The views of a scene show one set of named points, each view turned or mirrored, and shifted as a whole, with a little noise and some points left out.
In the rows, 128 means zero.

Scene 1
View 1
J482: [133  99  81 115 137 106 129 122  75 155 140  83 108 126 113 158 134 157
 129 104 141 121 136  95 156 136]
J213: [104  85  66 107 161 116 140 153 148 173 154  73 139  95  96 101 154 123
 185 115 213  83 156 153 160 130]
J239: [128 111  44 140 164 135 153 143 141 160 141  59 115 124 122 142 121 150
 152  77 177 114 150 110 172 120]
J954: [117  95  48 122 165 123 166 141 112 166 130  67  96 139 109 131 136 129
 144 122 172  89 158 121 150 107]
J274: [107  91  47 173 158 147 190 170 159 172 109  82 127 175 113 104 129 134
 103 139 166  76 124 100 110  87]
J115: [102  78 101 109 134 100 133 146 109 174 142 107 148 114  95 101 160 129
 141 150 177  90 126 122 122 144]
J727: [113  47  93 124 120 137 161 148 168 148 130  77 138 114  88 144 150 173
 144  92 163 117 112 118 142 129]
J738: [132  86  69 133 139 129 156 130 118 149 130  72 102 134 109 164 130 168
 127  88 139 122 131  93 153 121]
J521: [107 119  52 142 166 124 152 158 125 174 134  79 143 134 122  94 142 119
 138 140 196  64 146 131 134 118]
J488: [125 120  78 151 127 132 141 148 109 149 115  86 170 130 134 117 146 154
 105 130 163  75 109 123 125 135]
J708: [137 137  87 160 130 115 112 134  96 158 142  97 159 129 136 137 125 164
 112 101 146 116 112  81 141 149]
J221: [125  95  65 135 135 140 159 144 134 140 118  61 149 116 121 140 148 164
 136  99 169  89 122 136 149 129]
J241: [139  92  53 146 143 143 170 131 112 144 116  62  94 156 121 180 119 180
 103  85 120 121 128  80 151 107]
J773: [101  98  63 151 164 116 159 164 133 192 138 100 121 161 104  94 130 112
 124 147 179  88 140  91 118 106]
J619: [110 101 105 145 113 123 144 157  95 158 106 112 183 145 124  91 164 142
  82 174 154  58  92 120  85 134]
J801: [122  45  94  99 103 124 168 123  75 126 100  83  99 138  95 173 160 171
  98 132 117 100 116 116 123 118]
J372: [131  93  55 101 138 129 162 125  77 127 109  54 113 115 124 159 156 152
 132 116 158  71 142 160 157 124]
J250: [111  82  83 142 135 132 153 156 156 163 136  85 152 126 105 117 141 154
 136 110 173 100 119 115 131 129]
View 2
J488: [134 129 126 144 110 142 135 130 137 167 169 150 146 133 139 154 145 159
  98 104 143 127 122  98  94 143]
J801: [ 92 127 160 143 102  84 125 123 130 126 147 151 135 179  88 150 127 105
  99 182 156 154 153 108 142 131]
J274: [160 159 111 169 150 147 144 119 146 141 178 107 123 183 166 174 146 119
  98 146 118 131 151  84  41 134]
J115: [ 85 156 114 148 112 170 138 148  98 123 146 171 151 149 152 107 140 154
 101 142 144 142 138  96  85 158]
J239: [165 153 120 144 111 106 119 147 117 110 123 115 140 130 179 155 104 163
 160 139 170 116 152  88  62 133]
J482: [106 161 146 144 104  97  99 151 106  97 138 148 131 119 133 143 121 158
 130 142 175 135 143 105 119 122]
J619: [ 82 138 123 149 117 170 146 133 124 172 190 174 141 152 115 135 173 137
  60 117 124 142 118 103 106 149]
J221: [150 119 124 134  97 118 143 136 130 153 133 134 158 148 144 148 118 148
 134 134 158 123 138  91  84 150]
J250: [132 150 110 139 111 142 159 144 114 139 142 134 149 149 151 139 141 130
 128 140 147 121 141  76  57 152]
J773: [126 179 105 172 150 166 125 139 120 111 170 129 120 159 180 144 146 145
 100 144 127 134 151  95  48 133]
J727: [126 138 119 119  90 116 167 148 108 137 120 132 159 157 129 133 127 110
 146 164 161 120 147  67  72 156]
J372: [135 100 147 152 101 106 105 119 135 139 131 147 159 163 149 144  84 166
 125 153 167 149 146 123 123 150]
J241: [159 153 150 144 121  62 115 133 138 113 144 104 117 143 121 191 125 117
 137 153 163 125 154  93 105 108]
J213: [127 137  99 150 109 170 136 147 100 120 113 148 176 158 201 103  96 178
 145 151 160 132 148  96  47 175]
J521: [139 142 104 168 134 171 122 130 126 136 155 139 149 157 194 137 122 175
 109 124 139 137 143 104  56 151]
J708: [127 168 131 133 104 113 122 158 115 133 161 146 126  85 132 159 160 165
 119  94 159 116 123  91  98 117]
J954: [141 149 126 166 133 127 104 131 125 102 137 127 137 164 180 144 101 157
 127 160 153 142 158 110  77 135]
View 3
J250: [116 131 126 115 113 150  98 145 183 137 129 159  96 117 136 132 108 123
 105 162 116 114 122 123 131 100]
J727: [112 142 110 115 111 157 100 127 164 143 152 165  82 109 156 139 100 119
  82 193 124 123 154 124 135  84]
J239: [158 130 127  84 142 125 101 122 163 112 133 150  82 154 158 107  85 140
 115 153  98 128 133  98 119  90]
J773: [140  98 160 104 109 131 117 160 185 130  97 163 122 100 108 118  94 109
 109 131 118 123  95 112  97 126]
J115: [100 111 139 129 102 134  98 139 161 178 128 133 101  60  98 142 106 117
  91 143 118 144 119 130 141 107]
J482: [150 132 114 110 119 109 131 121 111 126 131 122  63 104 143 156  86 151
  97 133 100 159 122  98 125  95]
J738: [159 142 113 100 125 128 132 118 126 107 137 151  64 134 173 145  81 145
  95 164 109 138 138 102 110  89]
J221: [127 143 112 112 140 154 101 139 158 156 137 139  79 130 154 118 129 145
 108 159 106 124 129 118 132  95]
J274: [146 115 149 105 125 168 133 176 184 132  87 187 122 118 140 106 125 112
 107 155 131 103  98 120  79 130]
J372: [141 132 119 105 172 141 116 126 115 188 133 110  69 113 146  96 131 160
  99 145  99 162 138 107 116 100]
J213: [114 102 152  89 137 125  55 117 198 170 146 132 104 113 107  84  84 122
 109 147 101 134 149 112 147  89]
J954: [159 113 143  88 154 129 113 126 141 144 123 140  91 125 141  91  91 137
  97 146 105 147 135  97  98 102]
J708: [135 154 106 123 103 119 121 150 145 106 115 132  67 127 139 178 114 162
 129 121  93 119  87 111 149  99]
J801: [131 140 105 132 126 155 162 136  80 176 126 135  70  65 154 155 129 138
  63 168 126 167 131 124  97 104]
J521: [132 108 156  99 139 135  91 155 186 157 108 138 113 121 110  92 116 131
 124 123 102 121 105 110 119 117]
View 4
J954: [ 90 124 117 125  94 145  90 117 104 178 149 156 122 137 108 118 122 170
  99 121 129 145 139 120 133 149]
J213: [166 116  92 168  96 145  66 112 111 202 159 159 156 158 120 127  99 178
  84 102 112 141  98 116 110 173]
J274: [ 81 109 138 145 107 118  96 110  87 152 179 110 108 135 118 128 131 173
 127 133 117  86 127 164 179 169]
J521: [136 104 109 159  87 124  95 122  86 175 170 141 132 129 126 132 126 190
 116 100 105 140 128 139 146 164]
J221: [129 125 137 135 143 155  85 105 148 151 162 145 119 132 140 132 131 157
  99  95 110 140 102 142 135 148]
J372: [122 124 133 109 118 167  77 129 149 146 124 165 113 113 119 131 150 176
  75 102 117 171 125 126 115 120]
J619: [161 117 113 129 136 125 100 115 122 135 135 139 126 132 173 188 151 220
 170  91 111  90 140 179 155 112]
J708: [118 138 125 122 148 150 139  89 135 162 183 166 118 129 184 150 132 146
 162  69 115 157 159 148 134 137]
J738: [ 74 149 134 104 152 173 110  88 149 168 164 168 113 148 135 122 113 125
 113 109 135 147 136 124 125 145]
J488: [141 116 127 136 134 136 109 113 126 140 165 143 119 118 162 154 149 181
 138  78 100 135 133 159 148 135]
J727: [126 139 124 127 169 163  74  84 158 168 157 147 128 173 139 139 106 148
 103 117 128  98  95 145 129 155]
J773: [100 116 106 145  92 118 105 109  72 184 168 139 132 153 128 135 118 184
 143 121 124 103 151 148 157 160]
J482: [100 147 114  95 135 167 111  96 137 170 143 185 121 143 146 138 127 150
 130  96 137 159 165 120 112 121]
J250: [130 123 118 145 139 143  89  96 126 170 173 143 132 157 145 141 113 165
 121 105 116 108 110 148 137 162]
J241: [ 42 142 157  92 151 165 116  92 146 144 160 152  92 133 129 118 137 126
 114 121 136 141 144 135 147 136]
J801: [ 97 138 136  78 149 169  83 115 164 126 104 160 104 138 131 152 151 181
 108 125 135 113 136 145 132  99]
View 5
J213: [162 149 151  94 140 151 145 133  59 167 126 137 139 120 122  95 148 188
 138 140  89 195  99 141 108 106]
J738: [ 98  94  98  99 142 129 159 119 133 133 112 163 115 141  73 144 125 164
 145 141  96 119 126 123 125 108]
J619: [155 112 126 118  70  80 139 163 129 158 177 101 111 132  80 100 100 124
 138 111 115 206 111 100 140 203]
J372: [ 98 156 115 108 141 101 179 117 127 159 173 143 144 140 104 108 149 159
 130 128 127 148 117 156 141 128]
J708: [124  90 136 124 117  88 136 136 117 123 107 159  88 136  90 143  95 121
 145 105  90 146 125 109 141 156]
J250: [142 115 125 106 116 129 141 139 104 156 116 131 124 133  74 120 117 170
 147 135 102 185 102  92 117 132]
J801: [102 103  72  95  94 107 164 123 177 143 203 123 142 139  58 114 130 156
 135 150 124 137 134 134 125 156]
J239: [116 125 127 106 167 136 161 131  78 147  83 165 115 139 108 135 138 168
 146 123  91 139 112 135 132  87]
J482: [113  91 108 104 126 116 150 122 127 127 146 160 114 136 100 131 125 141
 135 133  85 121 142 159 134 135]
J274: [138 103  79  96 117 140 182 191  90 177 107  90 115 162  48 116 127 157
 158 113 130 189  87  82 154 127]
J115: [169 112 134 100  99 128 127 146  96 154 161 121 126 121 103  97 120 155
 135 136  86 193 117 134 118 157]
J521: [150 135 127 109 129 125 168 168  61 173 117 113 114 140 106 101 134 147
 143 107 109 194  98 131 150 128]
J488: [126 127 132 122 113  83 153 147 115 154 130 128 108 142  89 118 109 136
 140 103 120 182 102 105 144 164]
J773: [166  85  98  95 115 151 162 190  66 164 115 103 106 148  79 109 125 144
 150 116  96 185 107 121 153 135]
J221: [113 143 128 112 133 103 160 121 119 157 124 143 129 136  84 118 127 168
 143 127 120 169  98 106 123 126]
J954: [126 116  93  93 141 141 176 153  88 160 136 128 129 146  94 111 149 160
 142 127 105 150 114 152 144 108]
J241: [ 83  92  71 102 140 119 184 133 149 135 115 149 116 159  53 149 124 155
 151 126 117 109 123 113 147 114]
View 6
J801: [134 128  66 112 118 131 139 107 121 152 122 187 139  98 188 123 106 106
 120  48  97  94 139  68 118 133]
J619: [158 145 101 189 119 149 154 183 129 125 105 197 124  73 128 100  88 124
 134 101  78 113 166  80  85 157]
J239: [134 164 113  94 143 159  92 179 105 157 118 133 133 122 139 127 171 142
 102 109 124 115  67 111 149 110]
J727: [134 138  79 128 132 149 117 171 122 168 130 170 156 123 132 115 144 169
  89  70 143 127  93  56 103 119]
J115: [168 127  92 162 133 145 122 199 148 132 100 175 154 124 141  98 128 113
 102 103  92 140 141 100  94 127]
J521: [155 170 118 142 147 156 110 203 134 119 110 149 123 124 142  90 159 137
 135 154  94 125 111 108 125 140]
J250: [138 151 100 142 134 151 119 192 126 146 124 164 138 105 122 109 146 157
 108 102 120 130 104  78 108 123]
J221: [150 166  90 119 137 169 120 170 100 152 112 159 138 119 145 120 142 154
 111 103 127 102  95  78 121 146]
J773: [120 144 123 147 146 125 110 201 157 121 135 157 115  96 133  87 156 130
 137 129  80 146 120 111 133 112]
J274: [ 97 166 120 143 145 126 117 177 142 129 158 167  97  85 133  78 155 167
 159 127  96 123 107  79 141 133]
J954: [136 153 103 103 145 140 101 162 133 132 123 149 131 130 170 100 170 118
 125 117  99 120  99 110 146 121]
J482: [146 139  97 101 124 151 111 159 110 154  97 149 141 102 156 145 127  89
  96  69  97 110 111 127 132 102]
J488: [154 169 111 152 127 168 133 182 104 137  99 168 120  84 127 119 115 140
 127 114  99  97 124  90 114 155]
J372: [170 156  74 108 142 162 119 140 112 133  99 161 146 142 190 114 140 117
 118 106 107  93 112  89 118 152]
J241: [ 99 158 100  81 125 142 112 125  96 166 138 153 111  78 159 141 137 133
 125  65 112  89  85  97 160 110]
J738: [121 145  99  86 127 148 105 151 103 172 123 146 139  99 147 145 148 129
  95  64 122 110  81 102 146  97]
J213: [180 146  94 132 155 162  96 214 142 133 105 149 167 171 149  90 181 141
  93 136 122 147  96 101 105 127]
J708: [143 156 123 134 115 171 124 189  89 157  87 151 123  62 105 153 112 121
  99  86 101 105 112 124 124 114]

In a view up to two points have been moved. Name them for each view, in the order of its rows, or write none.
view 1 | J738, J619
view 2 | none
view 3 | J115, J954
view 4 | J801
view 5 | J239
view 6 | J372
